Each scene shows the same named points in several views. A view is turned or mirrored, and shifted as a whole, has a little noise and may leave points out.

Scene 1
View 1
(232): [  3  12   2 -17 -17  18  -3   5  24   2  -2   9 -10   8   0 -12 -16 -19
 -20  38]
(267): [ 15 -10  -4  -9  -1 -24   4  10  29  -3  23  -2 -14  10   8  -2   0  -6
  12 -10]
(11): [  4  -4   8   2   8 -21   1   5  11   2  11  -6   2   8   6   4  12  10
  11 -17]
(145): [ 10 -13  -7  -5   6 -28   6   7  30  -7  22  -9 -25   3  11  -7  -2  -8
  16 -10]
(88): [  4   4   2  -9  -7   2   0   5  22   1   5   2 -10   7   4  -8  -7 -10
  -6  16]
(239): [-12   5  14   8   9   0  -2  -4   1   7 -11  -9   1   1   6  -3   8  10
  -5   3]
(250): [  6  -1   2  -6  -3  -7   1   5  22   0   8  -1 -11   6   5  -6  -4  -6
   0   6]
(202): [ -4   2   5  -1   2  -1   1   1  14   1  -3  -5 -13   0   7  -9  -3  -4
  -5  13]
(203): [-11  13  15   1  -2  15  -4  -3   4   9 -15   0   5   3   1  -5   0   3
 -16  20]
(233): [-8  9 13  2  1  6 -3  0  4  7 -9 -2  4  4  4 -2  4  6 -9 11]
(40): [ 10  -6  -5  -9  -2 -14   3   8  30  -4  16  -2 -20   5   8  -9  -8 -13
   4   6]
(214): [ -2  -4   8   6  10 -17   2   2   9   2   6  -9  -3   4   7   0  10  10
   8 -13]
(299): [ -9   8   9  -1   0   8  -2  -1   9   6  -9  -2  -6   2   4  -7  -3  -1
 -11  18]
(66): [  8  -7   2  -2   5 -22   3   6  20  -2  16  -5  -8   7   7  -1   5   1
  11 -13]
(224): [-12   8  14   5   6   3  -2  -3   2   9 -13  -7   2   2   4  -4   5   9
  -7   8]
(112): [ -8  -2  13  11  15 -16   1  -1   0   6  -3 -12   3   2   8   3  15  19
   8 -17]
(111): [-3  0  5  0  4 -6  0  1 14  2  1 -6 -9  2  6 -5  1  0  0  4]
(91): [-7  4 15  7  7 -4 -2 -1  2  7 -6 -6  8  5  5  2 11 14 -2 -4]
(261): [ -7   9  11   0  -1   7  -3  -2   7   6  -9  -2   1   4   3  -5   1   2
 -10  15]
(21): [  0   2   3  -4   0  -3   0   2  17   1   2  -2 -10   4   5  -6  -3  -4
  -4   8]
View 2
(91): [ -1 -11  -2   3  -2 -12   1  18   0  18  -8  -6  19  -2  -1   5  -4  -2
  -4  18]
(145): [ 28  -9   9   0  13  12   2  -1   1 -20  -2  26  -8  -4  -9 -11   6  -4
   7 -15]
(11): [ 17 -13  12   2   4   5  -1  15   9  -7 -11   9  12  -6  -3  -6  -2  -6
  -4  13]
(232): [ -8 -27 -33  10  -2 -27  -1 -15 -25  20 -15   1 -17   3 -21  21  -4   2
  11 -15]
(88): [  5 -18 -14   5   3 -11   0  -4 -12   6 -10   9  -8   0 -14   8  -1  -1
   7 -10]
(250): [ 11 -15  -6   4   4  -5   1  -1  -6   0  -8  12  -4  -2 -12   2   1  -2
   5  -7]
(66): [ 21 -13   9   2   8   6   0   6   5 -13 -10  16   3  -5  -6  -6   0  -4
   0   2]
(203): [-10 -12 -17   4  -3 -23   3   9 -13  29  -6  -9  10   1  -6  12  -2   1
   4   6]
(40): [ 18 -15  -5   3   9   0   2  -7  -7 -10  -7  20 -12  -2 -14  -1   3  -2
   9 -17]
(261): [ -5 -15 -15   5  -1 -19   2   6 -12  21 -10  -4   6   0  -9  12  -4   0
   2   5]
(299): [ -6 -10 -17   5   1 -20   4   4 -15  25  -2  -2   4   2  -8  10   0   2
   8  -4]
(214): [14 -7  9  0  4  2  2 16  5 -2 -6  7 14 -5  0 -6  1 -4 -2 10]
(224): [ -3  -7  -6   3  -1 -15   4  15  -5  22  -3  -6  16  -1  -2   5  -1   0
   2  10]
(233): [ -3 -11 -10   5  -2 -17   1  12  -7  21  -8  -5  12   0  -4   8  -2   0
   2   9]
(21): [  7 -13  -8   3   4  -9   2   2  -7   6  -6   7   0  -2  -9   3   1  -1
   6  -5]
(202): [  5  -7  -9   2   4 -11   3   3 -10  12  -1   5   2  -1  -7   3   2   1
   8  -7]
(111): [ 7 -9 -3  2  5 -6  3  7 -6  7 -3  6  4 -2 -6  0  2 -2  4 -2]
View 3
(111): [  6  -2  -3  -1   5   6   8  11   1   6  -4   1  -7   0   2   2 -11  -2
  -1  -2]
(203): [ -2  17  -3 -11  -4  -1  11   2   8   0  -5   7 -12  12   1 -18   8  -5
  -2  11]
(66): [ 18 -14  -1   3  15  12   5  13   0  10  -9   3  -6 -12  -3  15 -20   5
   1 -18]
(214): [ 18  -5  -5   9  18  12   8   5   3   2  -8  -1 -16  -9   2   8 -14   2
   8  -8]
(232): [-13   6   5 -29 -22  -8  10  21   1  18  -3  17  12  16  -8 -13   1  -5
 -20   1]
(299): [ -2   9  -4  -8  -4   1  10   9   4   3  -4   4  -6   9   2 -10   0  -6
  -4   7]
(233): [  3  11  -4  -7   2   3   9   2   8   1  -6   6 -14   6   1 -11   3  -2
   2   6]
(40): [  5 -16   2  -8  -1   5   7  25  -5  18  -4   5   9  -4  -4  14 -22  -2
 -10 -16]
(267): [ 15 -21   2  -2  10  10   5  20  -3  18  -8   8   3 -12  -6  20 -25   5
  -5 -24]
(250): [  5 -10   0  -8   1   4   7  20  -2  14  -5   7   3  -1  -4   8 -16  -1
  -8 -12]
(112): [ 21   3  -9  14  23  15   8  -3   6  -5  -8  -4 -25  -9   5   4  -9   2
  15  -1]
(145): [ 13 -24  -2   5  10  12   6  25  -8  15  -5  -3   6 -13   0  24 -32   0
  -4 -21]
(261): [  1  12  -1 -12  -3   0   9   5   8   4  -7  10 -10   8  -2 -12   5  -2
  -2   5]
(91): [ 11  12  -5   0  11   8   9  -3  10  -2  -8   4 -21   0   1  -9   3   2
   8   3]
(21): [ 3 -2 -1 -7  0  4  8 14  0  9 -4  4 -2  1 -1  0 -9 -3 -5 -4]
(88): [  0  -3   2 -14  -6   1   8  18   1  14  -5  10   3   6  -5  -1  -8  -2
 -10  -6]
(202): [ 0  1 -3 -5 -2  3 10 14 -1  6 -3  0 -3  5  2 -1 -9 -6 -6  2]
(239): [  8  13  -7   1   8   6  10  -2   7  -4  -5   0 -19   4   4 -11   3  -3
   6   9]
View 4
(91): [-19  -3  -7   3 -13   2  11   9   7  14  -4  -8 -11   4  -2  -3 -10 -15
   7   1]
(88): [ -3 -22  -2   6 -14   1   5  -2  -6   6   6  -2  -3  17  -4  16  14  -7
   8  23]
(224): [-25  -5  -3   4  -9   1  11   7  -1  13  -3  -8  -8   5 -12   2  -5 -16
   9   3]
(267): [ 26 -16  -5  -8  -6   9   9 -16   3  -1   8   7  -6  17   5  -4   4  11
   0  29]
(239): [-22  -2  -4   2  -7   3  13   5  -1  12  -3  -6  -9   5 -12  -2  -8 -13
   7   2]
(299): [-22 -14  -2   7 -11  -1   9   5  -7  11   1  -7  -4  12 -12  12   8 -16
  11  11]
(40): [ 19 -24  -3  -2  -9   6   6 -14  -5  -2  10   6  -2  21   2   7  15   6
   3  33]
(145): [ 25 -12  -3 -11   2  12  13 -22  -5  -5  11  10  -5  18  -4  -7   5  15
  -3  29]
(11): [ 10  -3  -8  -7  -8   8  12  -5  11   6   0   2 -13   7   5 -14 -14   1
   1  11]
(203): [-31 -12  -1  11 -16  -3   7  13  -4  15  -3 -12  -7  10 -10  14   5 -23
  12   6]
(112): [ -8   6  -6  -7  -4   8  16  -2   8  10  -4  -2 -14   1  -5 -19 -21  -5
   2  -1]
(202): [-11 -14  -1   1  -6   3  10  -2  -9   6   3  -2  -5  14 -13   8   8  -7
   7  16]
(111): [ -5 -10  -3   0  -6   4  11  -3  -3   6   2  -2  -7  13  -8   1   2  -5
   5  14]
(21): [ -4 -16  -3   2 -10   3   8  -3  -5   6   4  -3  -5  15  -7   8   7  -6
   6  19]
(261): [-21 -15  -4  10 -17  -2   5   9  -1  12  -2  -8  -7  10  -5  13   5 -18
  11  10]
(250): [  4 -18  -3   1 -11   4   7  -6  -4   4   5   0  -4  17  -2   8   9  -2
   5  23]
View 5
(111): [  0   0  -9   2   8  -1  -1  -2  -7  -7  17  -2   5 -10  -4  -3  -4  -6
   8  -1]
(40): [  7   0 -15  12  11  10  -5  -8 -10   1  21  11  12  -7  -8   6 -15 -31
   2   5]
(112): [-13  -3   1  -4  12 -10   0  -9 -15  -2  15 -12   0 -29  10  -3   8  10
  25  -6]
(214): [ -8  -3  -3   1  13  -4  -1 -10 -15   0  17  -5   4 -24   6   1   2  -3
  18  -3]
(261): [  5   0 -13  -7  -2 -11   9   6  -4 -11   7  -6  -5   7  -3 -12  -2   1
  -1   0]
(239): [ -4  -1  -5  -5   4 -11   5   2  -4 -13  14 -12  -2 -11  -1 -11   4  11
  12  -5]
(203): [  5   0 -13  -9  -5 -13  10   9   0 -16   8  -9  -4   9  -6 -17   0  10
  -1  -2]
(11): [ -8  -3  -5   1  14  -5  -2 -13 -23   7  13  -3   2 -26  11   5   2  -7
  17  -1]
(21): [  5  -1 -12   3   6   0   1  -1  -7  -7  16   1   4  -3  -6  -4  -7 -12
   3   1]
(66): [ -4  -3  -8   7  16   2  -4 -14 -19   7  18   4   6 -23   5   8  -4 -18
  14   1]
(250): [  5  -1 -14   5   8   1   0  -3 -10  -1  16   5   6  -4  -4   0  -9 -18
   1   3]
(91): [ -5  -3  -7 -10   3 -15   7   0 -10  -7   9 -12  -6 -10   6 -10   6  11
  11  -3]
(88): [  9   1 -17   3   3   1   3   0  -6  -5  14   5   5   6  -9  -4 -11 -17
  -4   3]
(224): [ -2  -1  -7  -7   2 -11   6   4  -3 -14  13 -11  -2  -5  -2 -13   3  11
   9  -5]
(267): [  1  -2 -13  12  18   7  -5 -16 -21  11  20  11  10 -19   3  11 -11 -31
   8   4]
(233): [  1  -1 -11  -7   0 -12   8   5  -5 -10  10  -9  -4  -1  -1 -12   1   7
   4  -2]
(232): [ 20   2 -25   0  -7  -1   8  11   3 -13  10   6   1  27 -17 -12 -16 -19
 -20   6]

In a view up to two points have been moved. Name them for each view, in the order of its rows, or write none.
view 1 => (91), (261)
view 2 => (232), (299)
view 3 => (250), (239)
view 4 => (40)
view 5 => none

Scene 2
View 1
(85): [  0  -5   7 -14   4 -11   4   8 -27  12  -8   3 -15   0  -6 -14  -4   9
 -19   6]
(49): [ -2   5   4 -11  -2 -10  10   5 -10   7  -8   6  -2   0   3  -8   1  -1
 -14   1]
(188): [ -4   7   2 -28 -10  -2  -1  -4  -3   6  -1   6  -3  -3  -6 -12  -5   7
  -3   1]
(90): [ 15  -3  12  -3  17 -16  -4  10 -35  21  -2  -3 -31 -10 -11  -4   3  16
  -4   5]
(220): [  3  -1   7 -10   5 -12   4   8 -24  13  -8   2 -14  -3  -4 -10  -1   6
 -15   4]
(63): [ -7  -5   5  -9   1 -13  17  12 -23   7 -13   6  -4   8   5 -16  -4  -2
 -30   5]
(208): [ 12  13   8  -1   9 -13   1   4  -9  17  -2   2 -13 -15  -1   8  10   4
   7  -3]
(48): [ -7  -4   4 -28  -8  -4   2   1 -14   5  -4   7  -5   4  -6 -20  -9   6
 -17   6]
(113): [ -1  -4   7 -17   2  -9   4   7 -22  11  -6   4 -11   1  -4 -15  -4   7
 -17   6]
(25): [  2   6   6 -14  -1  -8   1   2 -11  10  -3   4  -8  -6  -3  -6   1   5
  -5   1]
(81): [ -3  -5   5 -24  -2  -7   1   3 -20   9  -4   4 -12   1  -8 -18  -7   9
 -16   6]
(137): [-15  13  -4 -32 -22   2   8  -8  17  -3  -2  12  17   1   4 -11  -5  -6
  -5  -2]
(222): [  9  13   6   3   9 -14   6   6 -10  14  -7   2  -8 -11   3   8  10   1
   1  -5]
(98): [  6  23   1  -3  -1  -9   7  -1  11   9  -3   6   4 -15   7  14  13  -6
  13 -10]
View 2
(81): [ 16   8  -2  -8 -25  -7  -5 -11  15  12  -2   0  -5 -18  -2   6 -12  19
  -1   7]
(90): [ 30  10   3 -16  -3 -15   8   6  19   3 -26   1   5  -5  16   4 -16  18
  -4  16]
(137): [ -7  11  -8  14 -25   8  -5 -13  -7  12  31   1  -9 -23 -16   5   4  -3
  13  -8]
(48): [ 11   8  -3  -6 -28  -4  -8 -15  12  14   7  -1  -8 -21  -6   6  -9  17
   0   5]
(85): [ 16   7  -2 -15 -24 -11   1  -6  16   9  -6   1  -3 -14   7   7 -11  20
  -3  10]
(222): [ 8 11 -5 -2 -2 -8 17 12  1 -3 -4  4  3 -5 16  5 -1  1  7  7]
(63): [  0   4  -9 -17 -31 -12   7  -6  12   7   3   3  -5 -14  11  13  -4  17
  -2  10]
(49): [  1   7  -8  -7 -22  -6   6  -2   5   6   6   3  -4 -14   7   9  -1   8
   3   4]
(98): [  1  15  -7  13   4   1  16  13 -10  -2  11   4   2  -6   6   2   6 -12
  16  -1]
(208): [ 14  11  -4  -5  -1 -10  15  12   4  -1  -8   2   4  -4  16   4  -4   3
   5  10]
(113): [ 12   7  -3 -12 -24  -9   0  -8  14  11  -2   1  -4 -16   5   8 -10  18
  -2   8]
(188): [ 12  12  -1   4 -16   2  -5  -9   5  12   9   0  -5 -19  -9   1  -6   6
   8   1]
View 3
(137): [  1   2   0  -6  10 -16  15  18  -9 -17   7 -26  -1   1  12  -6 -13   4
  18  15]
(81): [  2  -1   0  -2   1 -23   5   7  11   0   5  17  -1  14 -14   9  -6   2
   9 -10]
(222): [ 2  1  3 10 10 13 -4  8 23 12  0  7  7 11  8  0  9 -6 -4 -3]
(63): [  3  18  -5  -2   4  -7   3  -1   9  -2   3   7   3  25 -14   7   0  -2
  12 -11]
(90): [  4  -4   3   9   2  -3  -8   2  32  19   0  38   3  17 -13  11   8  -5
  -6 -21]
(25): [  3   0   1   3   5 -11   2   9  15   4   3  12   1  12  -5   6   0  -1
   4  -6]
(220): [  3   5  -1   2   3  -9   0   3  16   4   2  18   2  19 -12   7   1  -2
   6 -11]
(208): [ 2 -5  5 12 10 10 -4 10 26 16  0 13  5  7  9  2  9 -6 -7 -4]
(49): [ 3  8 -1  0  7 -6  4  6 10  0  3  1  3 16 -2  2  0 -1  8 -3]
(98): [  1  -6   6  10  16  15   1  17  18   8   1 -11   6   0  24  -7   7  -5
  -4  11]
(85): [  4   6  -1   0   1 -15   2   2  14   3   4  20   1  19 -16   9  -1  -1
   7 -14]
View 4
(188): [ 14   0  -5   6   8 -20 -18   1  -9   3 -15   6   6  -4 -14  -4  -3   6
 -11  11]
(48): [  3  -1 -14   9   7 -24 -26   1 -10  11 -14  11  13  -8  -9  -5  -3  -3
 -21  13]
(98): [ 12  11   0  -8   7  -3   5   0  -2  -7  -2  -2 -12   8  -2  -1   6  24
   9  -3]
(81): [ -2  -1 -15   8   6 -26 -23   4  -4  15 -14  15  11 -11  -9   3  -2   0
 -17  10]
(113): [ -7   1 -19   6   6 -23 -21   4  -2  17 -10  15  10 -10  -4   4   0   1
 -16   8]
(49): [ -6   6 -14   0   7 -13 -14   1  -7   8  -3   9   4  -1   0  -2   2   4
 -10   4]
(208): [  1   7  -8  -4   4 -14   3   7  10   8  -5   9  -7  -6  -3  14   8  21
   8  -4]
(220): [-10   2 -19   4   5 -22 -15   6   3  18  -7  16   7 -11  -3   8   3   4
 -11   4]
(137): [ 20   4   0   2  12  -8 -22 -10 -24 -12 -10  -6   3  11  -7 -24  -5   3
 -14  13]
(25): [  3   3 -10   2   7 -18 -11   4   0   9  -9   9   3  -5  -7   4   2   9
  -6   3]
(222): [ -5   9 -10  -6   6 -11   2   7   6   7  -1   7  -7  -3  -1   9   8  18
   6  -4]
(90): [-12   0 -20   4   2 -30  -6  16  17  27 -12  22   4 -21  -8  26   6  11
   0  -2]
(85): [-12   0 -21   5   5 -26 -19   7   1  20 -11  17  11 -12  -5   8   1   0
 -15   6]
(63): [-18   5 -21   1   7 -15 -20   1  -5  17  -2  13   9  -5   4   0   2  -3
 -18   5]
View 5
(188): [ 16  11 -11  -7   0 -19   5 -12  -4   9   4  -7  -1 -16  19   3   0  -8
  10  11]
(137): [ 31  19 -16   0  13 -12 -10 -20   7  12  17 -25  -5 -12  12  -3   0 -19
  17   6]
(25): [ 10   7  -9   0  -5 -13   7 -10  -8   9   2   2   2 -10  15   3   8   2
   4   8]
(90): [ -8  -3  -4   0 -18 -19  24   0 -20   6 -10  24  11 -12  19   9  13  16
  -9  11]
(220): [ -2  -1 -10   2  -8 -16  10  -4 -10   6   0   7   9 -10  18   6  15  -3
  -7   8]
(63): [ -4  -3 -15   9  -4 -13   2  -5  -3   4   5  -1  11  -7  18   3  23 -13
 -11   4]
(113): [ -1  -1 -11   1  -5 -20  10  -4  -8   7   1   0   8 -15  20   5  14 -10
  -5   8]
(48): [  4   3 -13  -5   0 -24   6  -7  -4   8   5 -10   4 -19  21   5   9 -21
   2  10]
(98): [ 31  20  -8  10  -1   4  -4 -21  -4  13   7   4  -4   5   4  -4   5  24
  12   3]
(49): [  8   4 -12   7  -1 -11   0  -9  -3   7   6  -3   5  -7  14   2  15  -5
  -1   4]
(81): [  0   1 -12  -4  -4 -22  11  -4  -8   6   1  -1   6 -18  22   6   9 -13
  -2  11]
(85): [ -5  -4 -11   1  -8 -21  12  -2  -9   7  -1   4  10 -14  21   6  16  -9
  -7   8]
(222): [ 12   9  -6  12  -9   1   5 -12 -11  10  -1  16   4   6   8   0  15  28
   0   3]
(208): [ 12  10  -5   7  -9  -4   9 -10 -12   9  -2  15   3   0  10   2   8  25
   2   6]

In a view up to two points have been moved. Name them for each view, in the order of its rows, or write none.
view 1 => (63)
view 2 => (208)
view 3 => (137), (25)
view 4 => none
view 5 => (222)

Scene 3
View 1
(73): [ 7 -6 10 -2  4 -8 -5 -7  5  1  1  5 19  1  4 12 -3  5 -1  6]
(60): [ -1  -4  23 -10   9   1   7   2  12  -6  -2   1   7  -3  -1  11   7  -2
   0   5]
(216): [ 6 -7 13 -1  3 -1 -1 -4  9  0 -1  6 10 -6  5 12  0  6 -5  1]
(75): [  6  -7   9  -2   6 -10  -2  -8   7   1   0   1  18  -2   4  13  -3   5
   5   8]
(160): [ 6 -6 13 -4  2 -4 -7 -4  6  0  1  7 16  1  4 10 -1  4 -6  3]
(28): [ 0 -6 15 -3 10 -3 12 -2 14 -2 -4 -3  7 -9  1 14  3  3  9  7]
(234): [  6  -4  21 -10   0   4 -12   0   5  -3   2  13  12   5   5   7   3   0
 -19  -4]
(205): [  8  -8   3   5   5 -11   2 -10   9   4  -1   0  16  -9   6  16  -6  10
   8   7]
(65): [  3  -8   7   2  10 -10   9  -7  11   1  -3  -4  13  -9   2  16  -2   7
  15  10]
(196): [ 5 -6 15 -2  4  1  1 -2 10  0 -1  7  7 -6  5 12  2  4 -7  0]
(33): [ 7 -7  8  2  4 -6  1 -7  9  3 -1  3 12 -8  6 15 -3  8  2  4]
(29): [  1  -7  11  -1  11  -6  12  -4  13   0  -4  -4  10 -10   1  16   1   5
  13   9]
(5): [  3  -7  15  -1   6   2   7  -1  13   0  -3   3   5 -11   4  13   3   5
  -1   1]
(77): [  1  -4  19 -10   7  -2   1  -2   8  -5   0   3  13   1   0  10   4  -1
  -1   6]
View 2
(196): [-3  8 -6 -2  3  5 -4  1 -2 -1  1  4 11 12 15 -1 -4  9  4 -4]
(75): [ -7  12 -11   2   4  -5  -1   1  -3  -9  -1  12  10  11  11  -5  -6   5
  -3   4]
(77): [ -2   5  -6   4   4  -3  -5   3   0  -6   4  -1   9  10  11   0 -12   1
  -7  -4]
(216): [-3  9 -6  0  3  4 -4  1 -2 -2  0  5 11 13 15 -2 -4  8  4 -3]
(234): [-20   3  -2   8  11   1  -8  -1   6  -4   6  -8  14  16  20   4  -6   7
   4  -7]
(73): [ -9  12 -10   3   6  -3  -1   1  -2  -8  -1  10  11  12  14  -5  -5   5
  -1   3]
(28): [ 13   8  -8  -5  -3   3  -3   5  -6  -2   2   7   7   7   7  -3 -10   3
  -6  -3]
(29): [ 14  11 -10  -5  -4   2  -1   5  -8  -3   0  12   8   6   7  -6  -9   4
  -5   0]
(160): [-11   9  -7   4   7  -1  -4   0   0  -6   1   5  11  13  16  -2  -5   6
   1  -1]
(60): [  5   3  -4   1   1   0  -7   5  -1  -3   7  -4   8   8  10   2 -14   1
  -7  -8]
(5): [ 2  7 -5 -3  0  7 -5  1 -3  1  2  3 11 11 14  0 -5  9  4 -6]
(33): [  0  13 -10  -3   1   2  -2   0  -5  -3  -2  12  11  11  13  -6  -3   9
   3   1]
View 3
(60): [ -4   1  -5  -1   1   0  -8  -4   4   3   0  -2  -1   1  -2   8 -10   1
   9  -5]
(77): [-3  3 -2 -1  0 -1 -8 -7  3  5  0 -1  0 -1  7  6 -8  4 11 -2]
(28): [-7 -6 -7 -2 -2 -5 -4  2  5  3  2 -4 -3 10  1  8  0  4  1 -2]
(234): [  9   9   2  -1   6   1  -7 -18 -10   9  -6   0  -5  -6   8  -2  -9   5
  26  -4]
(65): [ -9 -10  -5  -2  -5  -7  -3   3   4   5   4  -4  -3  12  12   7   7   9
  -2   4]
(205): [-5 -9 -3 -3 -4 -9 -1 -3 -2  8  2 -4 -6 12 19  2 12 14  3  7]
(216): [ 2 -2 -4 -2  1 -4 -3 -8 -6  7 -2 -4 -7  6  8  1  2  7 13 -1]
(5): [ 1 -4 -7 -2  2 -4 -2 -5 -6  5 -1 -6 -9  8  1  2  1  5 11 -5]
(75): [-4 -3  0 -2 -3 -5 -5 -7  0  8  1 -2 -3  5 18  4  3 12  7  5]
(196): [ 3 -3 -5 -3  1 -4 -3 -7 -7  7 -1 -4 -8  7  6  1  2  7 13 -1]
(29): [-8 -9 -7 -2 -4 -6 -3  2  5  4  4 -5 -3 12  6  8  4  7 -1  1]
View 4
(73): [  8  -1  -8 -13   4   9  -4  -9  -5  -7   6   8   6  -6  -6  -4   3  14
   1  -9]
(205): [  8  -8  -3 -14   3   8 -12  -7  -9 -10  -1  -5  11 -11  -6  -4   1  14
  -4   0]
(28): [ -1 -13   6  -3   1   8  -9  -5  -1   3   3  -4  -1  -8  -5  -8   9  14
  -8   1]
(29): [  1 -14   6  -5   2   9 -11  -6  -4   0   1  -7   3 -10  -4  -6   7  15
  -8   3]
(75): [  6  -7  -4 -12   3  10  -7 -10  -6  -5   5   1   8  -8  -3  -4   2  18
  -2  -7]
(216): [  6  -3  -5  -8   3   7  -4  -4  -2  -5   4   7   1  -5 -11  -6   7   9
  -1  -4]
(65): [  3 -14   3  -9   2   9 -12  -7  -7  -3   0  -9   7 -11  -3  -6   3  17
  -8   2]
(160): [  7  -1  -7 -11   3  10  -2  -8  -3  -4   8  11   3  -4  -7  -5   5  13
   2 -10]
(33): [  7  -5  -4 -11   4   8  -9  -5  -5  -8   1   1   6  -8  -8  -5   4  11
  -3  -2]
(60): [-3 -9  4 -1  0 10 -2 -6  3  9 10  6 -6 -3 -4 -7 13 14 -5 -7]
(5): [  5  -4  -1  -4   2   7  -6  -1   0  -2   3   5  -3  -4 -12  -7  10   6
  -4   0]
(77): [  0  -7   0  -6   1  11  -1  -9   0   5  11   9  -2  -4  -3  -7   9  17
  -2 -10]
(234): [  7   6 -11  -7   2   9   6  -6   3  -1  13  23  -5   2 -11  -6  10   8
   6 -16]
View 5
(28): [ -4   8   1   5  -1  -3 -10  -9  -7   2  -4 -12   0  -6  -1  -8   2   7
  -3  -2]
(73): [ -5  12   8  -5   3   5 -13  -2 -15  13   5 -12   5   9   3   2   5   6
  -3   5]
(216): [ -4  13   6  -7   2   1  -8  -2 -14  12   5 -11  -1   1  -1  -2   1   2
  -8   0]
(60): [ -3  10  -3  -5  -4   0 -14  -5  -7   2  -3 -16  -8   3  -3 -10  -5   1
   2  -1]
(75): [ -6  10   7   0   3   4 -13  -5 -13  10   2 -12   8   6   3   1   7   9
  -3   5]
(205): [ -6  10  10   4   5   1  -8  -6 -14  12   3  -8  13  -3   4   2  11  11
  -8   3]
(196): [ -4  13   5  -7   2   0  -7  -2 -14  11   5 -12  -2  -1  -1  -2   0   1
  -8  -1]
(29): [ -5   8   3   9   0  -3  -9  -9  -8   3  -4 -10   5  -7   0  -5   5  10
  -3  -2]
(33): [ -5  12   8  -1   4   1  -8  -4 -14  11   4 -10   5  -2   2   0   6   7
  -8   1]
(65): [ -6   7   5  10   2  -2 -10  -9  -9   4  -3  -9   9  -5   2  -3   9  13
  -4   1]
(234): [ -3  17   4 -22  -1   6 -13   5 -18  16  10 -16 -11  15  -2  -3  -7  -7
  -4   2]
(77): [ -4  10   0  -6  -3   2 -15  -4 -10   6   0 -15  -4   9  -1  -6  -2   3
   2   2]
(5): [ -4  13   4  -6   1  -2  -7  -3 -13   9   3 -12  -4  -5  -2  -4  -1   1
  -9  -4]
(160): [ -5  13   6 -10   2   5 -12  -1 -16  13   6 -13   1   9   1   0   2   2
  -4   4]

In a view up to two points have been moved. Name them for each view, in the order of its rows, or write none.
view 1 => (196), (5)
view 2 => (75)
view 3 => none
view 4 => (73)
view 5 => none
